Each row is a point on a tangle of strands that fork, close into loops and nearly touch. The rows are in no order.
In the rows, zero is written as 128.
Two points are linked if the straight distance between their rows is under 98.7. Some points are linked to none.
(1956): [147 150 191  96 143 109 125 168 143 191 121 132 146 135 142 112 133 119
 129 155]
(1269): [102 106 135 118 177 102 108  90  84 179 129  71 119 143 118 161  60 135
 140 105]
(407): [115 208 111 119  74 128 149 138 109 105 141 133 163  75 148 127  87 133
 168 109]
(1638): [162 168 134 106 148 141 128 145  81 132  73 138 184 109 131 115  99 112
 172 117]
(814): [ 85 111  95 101 158 102 131 171 115  86  91 151  96 129  86 113 198 166
  94 178]
(124): [ 90 102 108 113 110 125 155 100 120 195 124 142 104 114  95 142  93 116
 178 134]
(1326): [ 70 127 149 102 124 147 110 164  91 116 129 131 127 186 166 176 140 108
 103 120]
(1351): [101 112 123 184 166 106 142 102 154 177 170  84  98 109 118 131  81 132
 108 129]
(856): [121 126 156 133 116 110  94 138 209 188 140 154 101 124 114 138 151 117
 162 146]
(2197): [ 92 101 137  96 121 115 110  98  98 199 145  94 100 158 128 166  82 136
 147 107]
(474): [169 165 140 157 138 125 141 128 158  91 153  84 124  71 136  92 118 129
  88 118]
(2408): [163 186 114 176 151 155 165  73 188 128 114 132 162 138 146 102 136  85
 133 156]
(2247): [104 108  92 130 132 130 177  76 127 173 108 141 134  89 103 123  98 121
 161 136]
(2128): [ 71 133 129 102 106  99 174 132 129 151 167 159  97 128 130 150 114 163
  95 147]
(2094): [ 93 171 119  56  72 130 191 119 134 156 126 138 139 153 163 145 148 107
 148 177]
(1364): [135 191 113  88 131 121 181  88 151 173 141  95 165 102 168 125  98 131
 141 186]
(1603): [175 137 138 143 117 139 164 124 151  75 137 108 133  71 114  68 139 161
  98 127]
(2700): [110 101 114 118 148 139  76 100  86 135 119  99 145 178 176 179 115  96
 129  98]
(262): [118  49 111 130 163 127 113 120 139 161 128 133 139 180 159 107 176 125
 109 157]
(2034): [ 94 124 102 106 108 127 122 151 117  91 144 163  99 141 134 176 149 143
 125 106]
(991): [112  72 118  90 153 115 110 134 109 172 100 158 144 145 131 139 148 153
 166 134]
(1110): [ 87  73  97 181 152 104 125  99 176 180 146  88 104 130  90 110 100 135
 139 146]
(402): [113 103 166 120 121  99 125 158 175 200 139 151 106 124  98 131 140 144
 140 151]
(606): [135  94  60 188 140 116 149  76 160 108 128  97 116  91  92  99 119 117
 128 144]
(900): [148  95  74 151 106 162 141  88 118  73 130 105  94  93 119 123 151 113
 101 121]
(1649): [ 87 100 104 135 110 109 163 116 155 162 156 137  96 120 157 149 136 137
 127 154]
(1506): [137 142 117 160 119 110  86 147 138  87 176  95  90 106 142 145 120 141
  85  82]
(1571): [102 155 161 121  78 154 173 119 123 154 156 115 127 111 143 137  99 112
 124 129]
(2641): [153 193  96  97 134 117 164 112 111  88 153 111 146  91 163 105  96 168
  95 120]
(541): [115  55 137 118 105 185 162 104 121 177 120 165 143 172 132 101 153 103
 124 152]
(1975): [119  93 109 128 181  72 110 120 120 182 136 117 105 114  84 102  80 183
 140 131]
(2477): [137 116 161 175 102 155 102 139 175 134 169 108  89 129 165 132 148 105
  88  97]
(1421): [168 150 145 142 122 126  60 141 190 114 123 136 112 151 163 138 184 106
 126 119]
(336): [ 95 100 135 146 128 123  83  87 148 123 153 108  98 123  61 157 114 165
 180  58]
(788): [ 97 160 133  96 107 112  52 157  90 121 124 141 133 142 124 177 119 130
 181  78]
(1405): [122  60  62 134 127  74 106 105 138 119 129  97 107 118  75 101 139 170
 125 144]
(386): [171 147 104 124 112 101 120 132 150  75 111 133 124 120 167 138 196 140
  88 153]
(2435): [143 128  76 115 108  85 111 136 149  66 110 134  94 134 138 164 196 132
  94 190]
(1998): [152 111  71 124 143 123  98  94 162 120  90 158 136 155 147 132 187  90
 141 151]
(388): [111 105 115 138 142  92 160 107 162 183 147 109 125 100 155 101 131 148
 116 174]
(2508): [141 180 101 124 141 100 156 103  96 114 120 122 135  72 140 128  74 152
 127  97]
(1951): [140  99 144 133 116 165  89 151 134  98 131 148 107 171 143 127 182 118
  96  98]
(519): [160 135 103 120 141 105 125 119  96 104 127 114 119  80 118 130 107 157
 126  96]
(446): [101 108 145 147 124 151  68 117 139 131 137 102 110 151 108 167 116 122
 173  78]
(1388): [190  88 121 135 106 130  61 118 145  74  92 115  96 114 100 124 175 144
 114 158]
(1774): [158 113 135 173 103 141  98 118 187 106 131 138  84  97 104 120 161 113
 131  96]
(2275): [ 89  83 107 115 120 115 109 121 132 180 122 146 112 116  68 139  95 156
 193 111]
(297): [130 208 168 143 123 153 151 136  94 130 143  85 172 120 149  99  66 111
 135 136]
(820): [106 146  89 176 112 166 178  75 188 139 140 138 125  91 135 127 131  93
 155 137]
(1297): [159  97 109 109 113  81  86 154  97  77 127 121  90 113  78 142 138 201
  90 132]
(1570): [178 125  80  84 147  95  96 138  98  95  90 139 142 111 148 151 161 123
 148 125]
(2220): [116 179 151 114  96 126 155 172 164  89 167 148 126 116 154 120 159 161
  92 144]
(1855): [166 120 187 156 171 160 154 135 132 183 110 108 161 130 115  85 111 115
 117 150]
(1451): [111 199 153  99 113  82 124 140  90 171 145 106 122 113 161 130  70 137
 136 136]
(2117): [130 210 136  91 120  93 163 119 107 184 147  87 148 106 172 114  75 136
 141 155]
(739): [103 103 185 100  95 156 110 166 127 167 143 152 109 149 117 157 133 119
 141 118]
(1779): [135  82 116 192 142 165 119 103 132  82 132  94 103 116  54 133 105 116
 143  80]
(1088): [194 166 116 168 163 109 149 133 128  60  93 108 140  77  90 124 100 120
 120 122]
(643): [119  89  84 119 131  75 137 127  95 102 171 117  73 128 135 124 133 196
  70 128]
(1613): [103 165 115 153 113 125 149 121 121 128 140 140 105  91  91 147  62 115
 151 105]
(13): [178 103  88 155 183 112 125  89 144 119 102  88 149 124 147  99 157 113
 107 156]
(54): [139  81 148 142 141 139 157 144 144 126 126 167 134 146 125  94 182 153
  83 152]
(2427): [126 124  63 140 107  74 141 113 177 126 147 165 104  74 111 104 149 168
 131 142]
(30): [109 152 105 165 137 134 172  82 123 132 159  81 125  98 159 133  86 125
  96 103]
(2096): [120  96 114 107 157  91 115 176 116  96 120 145 114 145  97 119 181 176
  82 185]
(425): [ 86 144 163  59 116 162 178 152  90 142 107 154 153 192 148 125 156 106
 115 172]
(1563): [125 139 121 132 147 153 205  92 125 145 111 124 155 107 108 127  68 103
 152 147]
(1801): [145  71 138 132 158 125 138 131 175 169 133 142 144 170 149  94 185 134
  99 180]
(2652): [106 112 133 156 101 146  95 119 155 118 183  94  83 124 153 166 132 116
  95  77]
(1969): [111 175 110 138  86 158 161  94 160 138 107 156 139  94 140 127 111  96
 174 122]
(2585): [130  63 130 131 144 150  96 122 128 127 129 135 120 178 161 139 167 114
 126 124]
(967): [ 64 140 115  83 186 107 118 170 116 128 116 145  98 172 135 176 158 141
 113 170]
(2075): [ 94 127 113 104 158 125 161 159  79  78 134 134 116 146 156 144 145 168
  66 135]
(156): [119 145 176 132 113 124  99 164  86 150 163 119 106 109 119 141  55 150
 111  78]
(2798): [134 138 146  79 116 159 153 145  85 143  90 176 183 114 152 113 115 130
 161 116]
(571): [ 91 147 145 100  69 126 181 105 110 182 157  73 116 136 165 136 116  81
 118 146]
(437): [149 119  52 130 126 114  82  82 112  70 108  84  97 103 135 181 134 124
 125  98]
(362): [164 110 116 110 149 113 171 123 119 100 141 102 151 117 154 101 162 182
  64 170]
(80): [156 163 147 172 168 138 108 138 114 108 135  76 154 125 168 116 104  83
 102 120]
(2741): [171 136 154 172 155 189 133 122 121 102  91 142 163 130 112  83 125  97
 114  93]
(2018): [ 74  77 110 108 147  70 102 126 156 161 152 141  96 184 118 170 154 174
 134 141]
(2289): [156 157 150 131 182 127 100 145 104 121  89 131 169 140 109 133  93  95
 167 109]
(2538): [104 171 137  87  81  88 150 113 137 206 120 124 105 115 116 139 131  80
 161 154]
(490): [125 115  65 138 120  85 131 110 107  89 154 101  74 105 148 159 136 167
  70 131]
(1169): [109 133 135 128 158  83  92 140 124 158 174  71  82 132 150 149  90 158
 101  93]
(1893): [ 87  88 158  95 105 161 105 159  86 142 123 153 113 202 129 177 138 114
 140 107]
(1573): [126  88 120 151 177 156 180 118  94 142 103 112 157 111  91 104  74 120
 139 126]
(593): [116 196 168  95  84 177 167 148 133 110 156 135 153 188 174 103 142 127
 108 170]
(2790): [135 135 175  76  93 127 177 139 103 203 125  96 140 119 122 101 112 110
 142 145]
(1390): [156 152 145 144 122 162 160  83 168 168 112 136 144 145 156  99 137  83
 138 149]
(214): [140 124 194 159  87 191 140 138 135 138 141 147 119 112 102  89 113 115
 126 101]
(2261): [107 108 115 113 115  89 129 155 138 124 159 172  74 103  99 126 128 210
 110 117]
(822): [195 114 112 151 144 102  51 107 151  78  96  79 116 116  97 132 151 117
 143 137]
(1867): [141 221 161 122 112 111 132 141 154 152 127 132 156  85 149 115 112 110
 151 141]
(302): [126 192 157 138  91 136 125 177  80  99 173 129 155  99 156 109 100 155
 116  96]
(1306): [133  67 111 137 181 134 129 115 110 149 104 122 155 121  92  96 121 125
 149 129]
(2400): [149 102 173 159 186 133  63 119 146 129 122  84 139 148  84 127 108 127
 146  90]
(951): [ 85 158 108  98  53 169 160 115  91 114 128 164 140 136 168 142 121 101
 148 123]
(1033): [190 134 156 193 188 109 107 150 144  93 128  94 133 131  75 145  98 108
 116 127]
(716): [127 129 147  84 131 139 163 178  59  85 133 161 150 125 129 113 111 180
 108  96]
(2274): [ 89 187 116 106  51 166 152 115  78 122 137 129 162 108 158 130  99 103
 169 119]
(630): [165 113 164 201 190 125 132 150 141  95 137 112 148 157  82 145  67  92
 132 126]
(1785): [118 192 167 150 137 105 109 151  90 161 155 107 113 112  96 142  37 113
 140  92]
(1612): [126  84 129 124 128 113  60 138 157  97 138 130 113 153  81 142 177 164
 148 115]
(2194): [111 172 143 117 112  81  85 189 119 119 153 156  99 130 142 156 121 155
 112  98]
(2444): [ 82 148 128 114 110 151 171 140 183 129 136 180 122 142 145 123 178 141
 122 184]
(2350): [137 109  94 206 172 121 144 101 184 115 119 119 123 111  78 128 119 102
 147 137]
(1795): [149  82 183 151 140 166 164 136 153 168 124 136 149 115  95  56 120 141
 121 138]
(2154): [119 175 109  93  92  84 141 125 154 186 120 162 119  95 131 150 123 115
 170 153]
(2630): [144 111 103 117 114 181 177  92 114  98 102 162 171 124 140  78 145 139
 122 120]
(1126): [ 97  58 150 106 130 150 172 137 101 169 125 158 131 172 124 127 144 124
 120 165]
(699): [119 164 173 120  89 126 141 165 100 138 171 129 128  86 142 111  72 162
 112  82]
(1032): [117 142  82  78 147  91 153 147 105 101 106 191 136 119 128 155 152 145
 146 143]
(1375): [156 113 146 120 105 159 190 136 168  86 158 145 149  96 104  72 152 179
 118 142]
(2061): [113 113 175 122 150  92  78 115 161 201 130 109 105 140  70 149 101 151
 194 123]
(2692): [124 100  91 130 146 101  65  96 176 146 125 105 120 149 139 162 171 133
 159 133]
(729): [127  96  91  96 134  63 113 145  79  86 135 139  74 129  81 132 128 201
  78 143]
(828): [138  46  98 158 112 150  96  87 139 104 119 113 127 142  81 100 160 126
 134 114]
(2521): [124 139  76 136 103  88 111 120 137  87 161 106  83 105 158 171 152 142
  86 103]
(421): [ 88 101 152 144 154  81  85  95 173 196 156  92  97 147  97 140 119 165
 167 121]
(1659): [134 166 187 118 105 155 153 157 131 137 157 112 161 173 192 105 148 124
  96 155]
(2661): [ 64 105 125 118 122 138 103 157 145 113 144 169  86 155 113 176 160 139
 128 117]
(908): [139  71  96 144  90 166 110 106 124  65 126 127  97 131 103 125 183 118
 113 116]
(714): [150 139 134 185 153 163 114 114 133 104 134  92 124 128 158 125 115  84
 102 103]
(1397): [127 147 115 107 100 136 166 142 160 113 143 166 129 117 166 122 154 152
 106 137]
(2596): [128  42 133 165 145 129  98 147 170 162 139 130 135 149  92  74 151 146
 125 138]
(2371): [166 133 109 102 133 127 177 119 104  65 154  96 147 106 157 108 123 187
  75 148]
(122): [110 213 127 123 103 137 178 119  89 123 157  94 159  86 135 106  47 121
 156 124]
(873): [ 84 151 107  66 168  90 135 162  94 118 105 172 143 156 157 170 151 145
 124 151]
(1523): [142 155  79  75 127 122 190 132 129  54 144 139 133 107 133 117 137 208
  89 156]
(128): [ 70 193 153  90 123 104 150 193 137 123 134 198  97 125 124 143 144 156
 117 142]
(1464): [181 161 200 138 147 178 153 134 128 160 109 114 173 151 152  66 115 117
 106 140]
(2031): [121 174 154 142  96 160 101 140  88 131 156 115 159 143 199 119 129  83
 119 113]
(2507): [160 143 175 158  99 190 121 146 117 121 115 137 140 124 137 102 124 108
 125  86]
(923): [173 135 124 150 185 146 100  85 144 155  73 124 157 170 135 115 133  62
 152 141]
(2340): [159  93 145 123 146 111 121 182 134 105 140 132 123 121 114 104 177 173
  83 153]
(22): [124 213 162 152 141  82 113 151 157 161 130 117 120 142  87 169  72  77
 164 144]
(138): [105  98  90 162 193  77 111  97 150 169 128  96 131 130  69 111  90 151
 174 136]
(819): [120 192 136 136  94  88  77 173  94 108 172 138 132  98 173 139 117 136
 126  98]
(681): [ 99 113  90 114 140 114 203 112 115 116 169 112 128 126 186 136 127 167
  86 141]
(937): [105 154 163 109 106 145  91 161 149 129 105 179 117 215 167 151 174  82
 124 144]
(1567): [154 184 158 118 113 120 145 147 180 151 120 158 145  82 135 108 133 136
 149 149]
(2506): [ 58  75 150 121 140 172 152 154 119 142 114 176 116 188 123 125 169 124
 106 150]
(2264): [101  84 116 186 147 133 112  99 147 119 149 113 102 113  48 129  99 131
 159  90]
(7): [138 116 131 131 146 172  93 104  77 151  99 124 162 180 174 133 113  69
 137  98]
(1513): [204 126 117 172 129 145 158 111 150  63 109  98 140  78 100  75 140 138
  90 161]
(670): [150 111 129 152 218 127 105 108 144 161  86 102 156 160 136 127 115  90
 156 147]
(2266): [137 152  75  72 148  84 177 126  99  97 120 165 142 105 127 117 137 188
 121 153]
(887): [164 132 175 189 161 177 127 121 138 126  95 144 155 160 100 107  97  60
 144 115]
(2416): [128 187 157 114  52 183 140 122 117 145 119 168 154 178 157 112 151  75
 134 127]
(1816): [119 109 172 160 155 151  62 103 153 131 132  82 122 162 122 153 128 100
 151  77]
(1445): [132  82  72 127 139 120  82  96 180 125 111 145 112 162 144 160 209 113
 160 144]
(1057): [138 174 171 160 111 142 149 143 151 117 181  93 125  95 171  98 114 143
  88 107]
(2401): [111  69 137 155  78 191 162 100 127 156 131 169 118 136 110 111 134 120
 126 116]
(2184): [122 107 120 164 170  76 110 121 143 164 168  74  92 110 136 138 103 151
  96 128]
(522): [ 89 155 109  79  95 108 139 129  70 161 126 154 129 112 131 156  90 136
 160  98]
(2118): [121 153 185  93 133 121 148 143  73 190 115  84 142 135 117 110  90  79
 153 135]
(1341): [166  92  97 145 136 163 165  87 130 100  91 144 163 103 105  64 151 137
 125 139]
(568): [110 162 152 173 103 154 142 131 111 146 137  98 120 127 118 155  78  49
 148 117]
(381): [175 144 140 112 109 129 133 146 175 100  98 171 141  85 116 105 161 138
 140 130]
(2091): [143 137  83 124 142 119 138  92 144 142  99 141 152 123 164 142 143 109
 153 137]
(2646): [119 137 176 102 147  91  78 180  95 164 144 109 142 165 157 159 116 132
 108 114]
(479): [174 138 141 143 137 115  45 131 165  82 124  89 111 133 130 138 164 120
 125 104]
(1233): [ 76  57 138 121 149 151 118 157 119 106 130 159  96 174  92 148 160 144
 106 117]
(1131): [109 101 131 109 150 138 126 163  91 104 138 121 122 165 176 160 136 134
  75 118]
(1534): [163 104 128 144 102 134 119 140 184 112 122 171 114  89  94 101 178 138
 139 122]
(627): [132 133 128 185 163 114 129 118 180 149 126 129 125 118  76 142  93 104
 159 140]
(1656): [121 141 167 103 108 153  43 147 108 131  96 136 140 169 132 170 132  99
 182  83]
(706): [140  87 119 118 155  99 111 134  96 132 143 122 128 107 123 137 125 170
 119 107]
(2165): [185 127 141 166 179 101 112 135 122  70 115  82 119  99  84 120  98 124
  99 132]
(1106): [183  95  91 182 145 165 112  72 118  74  76 113 140 131 110 107 152  87
 116 117]
(2618): [ 79 111 124  95 155  77 122 160 133 175 137 152  86 165 127 169 142 163
 118 160]
(749): [ 94 107  84 117  97 167 142 106  99 122 116 171 137 125 150 155 138  94
 153  98]
(1264): [123 144 110 135 125 165 132  96  75 133  98 108 174 151 168 143 107  56
 145 102]
(2398): [153 164 129 122 136 104  89 163 170  80 123 144 119 155 174 137 198 119
  94 139]
(2156): [138 118 164 185 111 166  93 109 194 140 136 131  92 132 125 120 148  95
 120  93]
(1029): [146 195 112 145  85 150  99 135 155  88 114 157 151  92 155 125 142  85
 164  96]
(390): [ 90 150 143 109 159 150 119 169 148 105  84 197 114 157 111 132 191 127
 114 151]
(725): [119  55  90 128 117  76  84 100 127 121 132  99 103 131  49 106 124 191
 150 114]
(2033): [105 133 174  97 108 120  87 131  91 193 125  60 115 174 130 157 120  71
 157 117]
(2384): [125 126  83 136 125  61 116 117 191 157 132 168 104  89 119 128 153 155
 155 145]
(1748): [161 145 181 136 139 125  73 193  94 100 139 107 144 120 163 110 127 132
  89  97]
(572): [101 106 119 128 119 100  67 112 206 176 139 129 102 147 128 163 158 120
 166 142]
(1618): [183 149 113 177 164 130 137 105 190 108 119 101 143 108 149  99 155  97
 115 156]
(429): [141 129  53 109 127  72 169 102 129 114 116 154 116  76 121 123 141 173
 143 142]
(988): [171 163 196 118 124 165 141 157 116 135 131 144 175 182 171  74 140 122
 100 132]
(1540): [138 203 106 146 162  84 151 110 145 141 115 127 151 100 126 155  76  99
 155 153]
(1028): [156 115 160 192 173 170 132 137 122 108 122 119 155 158  90 136  73  63
 144 106]
(628): [ 82 179 156 111 127 102 104 198 127 102 140 158  95 136 137 160 148 148
  92 132]
(2480): [107 149 154 131  72 200 186 120 149 118 177 145 130 121 156 115 120 132
 107 117]
(651): [100 135 130 178 121 154 145 122 121 109 134 125 112 117  88 150  58  78
 158  86]
(1376): [108 134 134 108 147  88  81 148  99 155 150  98 122 134 181 163 101 142
 107 108]
(530): [125 164 168 144 127  98  95 131 157 192 119  95 119 137 102 147  94  59
 161 149]
(2405): [ 93  59 129 131 146  69  91 130 160 190 165 113 114 160 110 120 144 168
 134 138]
(52): [103  62  93  93 146 110  95 105 112 169 116 154 146 137  89 135 122 174
 191 114]
(2662): [ 73 167 148  98  74  96 163 155  89 143 165 164  81 132 141 142  96 163
 113 124]
(190): [180  89 107 114  83 132  88 133 109  57  90 151 110  97  90 126 168 158
 110 159]
(1122): [129  71 119 124 105 138 156 144  98  75 139 116 110 104 129 110 136 170
  65 113]
(2123): [130 153 147  93 140 169 150 160 116  84 118 165 164 167 148 115 163 142
 104 146]
(1164): [107  99 100 130 125 131 164 109  94 142 162 103 118 107 167 138 103 146
  89 105]
(943): [124 137 107 144 145 155 203  90 134 126 149  97 152  83 143 115  78 138
 123 128]
(1844): [133 138  96 103 138  64 132 117 162 186 123 167 117 101 135 137 124 150
 163 167]
(1697): [ 91 120 185 112  96 141 105 178  89 159 156 111 106 134 124 148  89 128
 121  93]
(925): [134  94 179 143 185 138 103 141 131 153 123  93 136 143  75 127  80 133
 154 112]
(2026): [ 68 123 118 104 159 146 144 174 146  96  93 186 107 128  97 116 193 157
 111 164]
(2518): [ 97  44 124  87 141 125 138 143 108 186 115 144 153 178 112 145 138 142
 151 155]
(1880): [156  95 102 179 160 166 128  89 117  76 101 103 128 126  72 124 117 102
 138 103]
(2014): [146 196 134 159 141  81 168 131 139 136 131 117 150 134 102 156  56  70
 163 164]
(383): [150  81 122 115 155 139 129 137 127 159  89 153 152 131 111  94 145 130
 151 137]
(420): [136  80 155 141 125 134  64 164 145  83 142 129 101 167 111 135 189 149
 100 104]
(2000): [134  67 119 182 140 142 119 121 181 159 119 119 138 122  86  54 155 110
 129 144]
(163): [110 145  78 122  83 131 199 106 134  95 161 158 115  80 126 121 122 173
 133 115]
(1054): [116 159 165 102 131 109  96 145  72 188 120  70 142 147 119 135  90  78
 145 145]
(2719): [122  71 169 117 134 110 135 173 160 188 135 168 126 126  95  95 132 168
 142 162]
(1105): [163 175 150 180 166 139 169 142 146  86 117 130 154  92  96 120  81 106
 136 132]
(419): [180  99  97 126 172 112 140 114 105 109 112  99 152 105 145 108 140 141
  93 158]
(1810): [124 169 136 132 138  99  75 142 150 138 133 119 109 102 118 160  97 114
 156 100]
(1073): [139 142 133  84 104 193 178 127  95 103 103 172 189 133 136 112 118 143
 150 116]
(2520): [123 176 105 131 117  94 148 100 119 136 134 162  93  75 116 129  68 150
 156  95]
(385): [122 135 154 166 155 132 122 112 166 181 133  97 111 146 103 133 107  69
 143 144]
(1679): [143 106  70 139 116 137 121  70 106  84 110  95 117  94 137 149 136 111
 107  97]
(353): [ 88 169 124  85  96 121 193 125 177 153 140 154 126 146 158 155 147 128
 132 194]
(1787): [ 87 152 131  53  98 153 196 114 104 139 111 151 164 178 164 135 146 112
 144 177]
(430): [109 157 132 114  70 168 149  99 146 158 119 161 136 197 169 133 175  71
 126 157]
(1383): [160  67 107 118 151 151  68  97  91  86  99  82 140 163 120 144 149 141
 126  98]
(1034): [109 149 201  87  99 131 162 195  87 142 132 146 139 146 138 116 117 150
 109 141]
(1590): [ 84 132 157  80 159 158 171 167 101 108 105 153 155 182 153 134 157 137
 103 168]
(1173): [121 132 128 154 103 170  94 119 133 114 125 131 118 114 109 151  93  92
 169  63]
(369): [142 194 153 158 161 112 122 137  97 138 132  77 161 105 159 131  79 103
 125 120]
(2088): [121 125 165 107 100 139 107 163 133 141 124 171 131 128 115 144 129 126
 157  96]
(1714): [112  90  74 117  99 141 105 119 113  61 119 148  95 134 116 173 176 131
 119 113]
(1633): [124 142 163 119  86 158  63 129 124 166 105 132 138 172 135 139 131  73
 172 106]
(1626): [127  74 104 170 140 136 163  97 177 171 111 136 157 119 111  57 135 132
 140 168]
(2068): [145  71 148 130 136 158 182 135 133 132 139 141 153 121 120  73 146 182
 104 142]
(2085): [131 129 110 128 197 113 113 109  77 132 111  79 140 137 132 158  67 125
 127  94]
(1410): [ 93 116 146 105 125 133  75 107  92 175 130  87 120 174 155 182 102  96
 143 102]
(1853): [150  35 103 133 138 137  66  99 106  93 113  79 127 150  81 119 151 142
 119 134]
(1847): [142  82  45 150 131  90 131  86 123 106 124 100 104  92 104 103 127 157
 110 152]
(946): [149 122  81 136 119  89  83 100 147  93 109 133  99  87  82 148 141 144
 176 115]
(2076): [171 105 153 112 124 151 119 166  91  53 107 158 140 126 122 114 165 144
 104 104]
(1882): [126 176 160  98  80 136 100 156 105 165 116 130 143 129 144 127 129  67
 163 131]
(2285): [148 141 116 108 136 112 119 145 110 119 105 139 160 118 177 151 149 119
 139 118]
(1920): [186 147 146  98 137 149 151 150 112  68  93 147 164 142 154 102 170 143
 108 125]
(1092): [110 184 134  90 108  84 137 150  87 168 145 158 114 111 152 139  83 162
 135 131]
(622): [148 136 159 130 123 109 141 175 137  86 164 130 112 109 137 115 161 158
  66 123]
(1520): [150 180  88 133 124 133 133 105 171 115  98 146 143  84 136 143 135  97
 171 117]
(1362): [151 132 145  99 110 134 123 187  83  69 129 167 146 109 129 118 136 156
 117  91]
(2796): [131 143 195  72  70 152 181 160  97 176 130 142 150 146 121 111 117 124
 126 148]
(1116): [106 150 131  86  92 122  94 137  96 142 116 163 124 126 125 157  99 136
 176  88]
(1120): [129 141 129 125 143 106 181  93 150 183 133  97 139 108 177 121 111 126
 121 176]
(1991): [172 126 109 141 175 162  93  80 111 134  92 108 163 171 176 114 139  75
 108 119]
(2479): [106  88 155 150  81 179 170 141 144 130 151 175 104 109 100 110 133 131
 139 105]
(2227): [149 188 142 151  70 171 118 123 164 130 111 169 148 135 157 120 160  82
 140 117]
(1255): [132 170 129 136 105 162 160  68 140 165 122 105 163 163 189 111 130  69
 124 145]
(1055): [ 98 164  59  95 124 102 197 102 117 100 145 136 147 118 187 155 128 157
 114 153]
(1130): [202 117 104 166 131 138 125  82 127  61 106  72 124  76 120 104 143 136
  89 165]
(1330): [129 107 148 131 172 105 116 144 125 156 134 118 116 108 102 120  77 167
 142 118]
(997): [139  82  66 140 140 144 173  84 159 127 107 146 165 116 120  67 168 130
 139 174]
(1334): [118 154 145  92 127 125 108 166 142 126 104 201 126 175 153 154 183  97
 134 152]
(984): [136 174 111 137 116 167 157  86  98 131 115 104 185 141 191 115 113  77
 142 137]
(162): [109 102 116 114 134 134 145 162  80  53 143 124  80 131 112 143 157 168
  63 124]
(308): [151 119 123 151 129 164 145 110 128  99 152 117 138 135 180 119 148 112
  81 111]
(797): [110  99 109 150  92 150 160 119 148 104 153 163 109  78 105 113 130 158
 123 102]
(876): [112  52 123 117 114  99  80 130 139 100 135 121 115 153  59 112 161 196
 152 110]
(2566): [134 127 122 139  87 194 179  97 142  82 165 125 133 125 169  97 143 134
  95 108]
(847): [126 221 159 118  86 106 100 147 112 157 117 130 154 108 126 120 112  84
 173 141]
(2105): [152 156 100 141 195 106  99 129  96 101  98 109 159 123 106 155  76 104
 151 117]
(1502): [108 151 133 143  99 137 139 103 106 180 134  67 114 139 153 152  95  54
 123 129]
(1002): [167 104 104 121  84 110 106 136  88  55 112 126  97  90  88 143 147 185
  94 137]
(955): [171  85 108  92 151 113  66 131  83  90  92 123 135 146 126 152 151 132
 138 126]

How many points has the smallest loop of links through each point below? Write - if it is on no loop.
(1816) | 12
(1334) | -
(2662) | 9
(1563) | 9
(2479) | -
(2156) | -
(2700) | -

A piece is all that can be reached along the links. How many separate loops has the piece of each point below (a circle has one, a figure eight two, a Y none), and how many tips (points with one link)?
(1375) | loops 0, tips 6
(2165) | loops 1, tips 7
(429) | loops 1, tips 8
(1534) | loops 1, tips 4
